A landscape with many peaks, sampled at points; each row gives a point and its height.
A climber steps from a point to the highest of its 3 nearest points, and stops where none of them is higher. Distance is the straight distance between rows; heights are no part of it.
Mepa h=0.89: [183 140 153 184 203 125 114  24 114 182]
nem h=0.74: [129 103 122  96 117 139 156 117 144 140]
goki h=0.93: [169 138 166 160 174 115 106  51 131 156]
vika h=0.91: [164 133 146 152 158 136 118  31 128 166]
far h=5.25: [ 77 102  97 117 114 102 172 233 126  84]
kiba h=4.61: [146 133 184 132 129 104 125 128 159 119]
pavo h=5.39: [130  98  85  93 122 164 152  59 123 176]
zaga h=1.20: [157 103 164 121 126 125 153  59 161 162]
razo h=4.17: [128 126 154 114 115 116 131 141 149 115]
zogi h=1.59: [144  93 134 104 121 140 153  63 146 172]
rafen h=4.93: [124 154 122 143 128 128  98 144 116 110]
mubel h=0.09: [105 109  59  91 120 161 154 120  97 169]
gafim h=4.62: [106 154 137 155 116 111 111 197 133  71]
vuzi h=5.64: [126 107  64  96 122 176 141  75 107 175]
zap h=4.76: [ 88 146  85 138 118 139 127 186  97 101]
zeko h=5.58: [133 134 124 126 125 140 113 105 118 139]
Fuzi h=5.03: [139 147 162 147 132 110 105 147 147 107]
Ziko h=5.02: [157 164 168 158 143 105  92 136 131 105]
viba h=5.05: [137 164 118 154 134 133  86 134 104 119]
tinug h=3.74: [124 101 156  98 108 117 155 144 161 126]
Fuge h=4.97: [133 109 100 105 125 153 136  80 116 162]
nubek h=4.48: [148 164 190 168 141  90  94 177 146  78]
Ledeb h=4.32: [156 128 180 132 133 110 123 103 157 133]
Vopu h=4.45: [135 161 171 152 124  97 110 184 143  73]
Teson h=0.54: [111 124  80 112 121 152 133 124 105 145]
bagu h=5.43: [149 148 156 142 143 117 102 116 133 127]
Mulun h=4.92: [ 65 124  83 144 119 106 149 238 115  79]
nusuz h=2.91: [140 110 132 112 120 138 138  86 141 151]
riro h=5.31: [139 133 103 120 127 156 111  91 111 150]
Mulaf h=4.26: [ 90 114 103 113 114 124 158 203 124 109]
Moza h=1.23: [111 125  97 113 116 144 130 141 112 133]
Fozu h=3.12: [135 109 157 111 119 119 136 117 161 132]
seteg h=1.64: [ 94  98  73  96 123 141 171 167 102 144]
vun h=0.99: [161 125 166 145 153 121 130  62 143 158]
Sez h=5.20: [125 145  98 138 127 148 100 122  93 137]
gug h=5.98: [145 160 100 152 150 147  77  87  92 142]
bebaf h=1.15: [153 111 125 120 136 149 138  38 123 178]
bel h=4.72: [144 159 169 152 132  99  96 160 141  92]
bidog h=1.25: [158  94 143 124 135 128 153  28 146 181]
tud h=4.31: [ 83 125  89 122 116 129 149 201 106 108]
zosu h=0.92: [173 126 161 163 169 120 114  42 128 168]
Lases h=4.25: [101 109 145 103 105 103 165 206 154  83]
fum h=5.14: [119 127 155 119 109 111 127 174 150  90]
bol h=5.47: [127 129  61 115 130 175 114  77  91 171]
desa h=4.73: [ 94 117 116 117 111 117 149 211 138  80]
kof h=5.09: [ 84 160 103 168 125 130 107 197 107  83]
kaguf h=3.92: [148 100 179 113 122 112 142  99 168 139]
Betal h=5.65: [158 152 134 149 154 128  92  93 110 136]
ruku h=4.63: [110 148 132 135 116 120 117 172 122 101]
mino h=2.49: [122 106 124  93 108 131 151 140 140 129]
pid h=4.77: [ 71 136  98 143 120 117 132 219 116  81]
Gerug h=0.50: [108 132  74 116 124 165 123 128  95 149]
bop h=3.56: [115 123 128 116 116 124 141 160 130 111]
Dipe h=4.24: [138 140 191 139 119  97 122 174 161  84]
guz h=3.91: [122 107 177 100 102 102 161 171 171 101]
Kibag h=5.56: [164 150 111 157 158 149  89  44  90 162]
Gup h=2.92: [103 118  96  97 112 137 150 171 122 122]

Call two points neighbours if one is among the 3 nearest of the other. Go from one point of each pair to the other, from neighbour to neighbour, staying as high as possible. Name the lowest point that can't be avoided.
kof, vuzi | gafim
gug, fum | ruku
zeko, vuzi | riro
kof, far | pid

For each start below, name the point where the climber stops.
Ziko | gug
zogi | vuzi
kaguf | gug
Moza | far
nubek | gug
rafen | zeko
viba | gug
Gerug | zeko
Mepa | vun
seteg | far
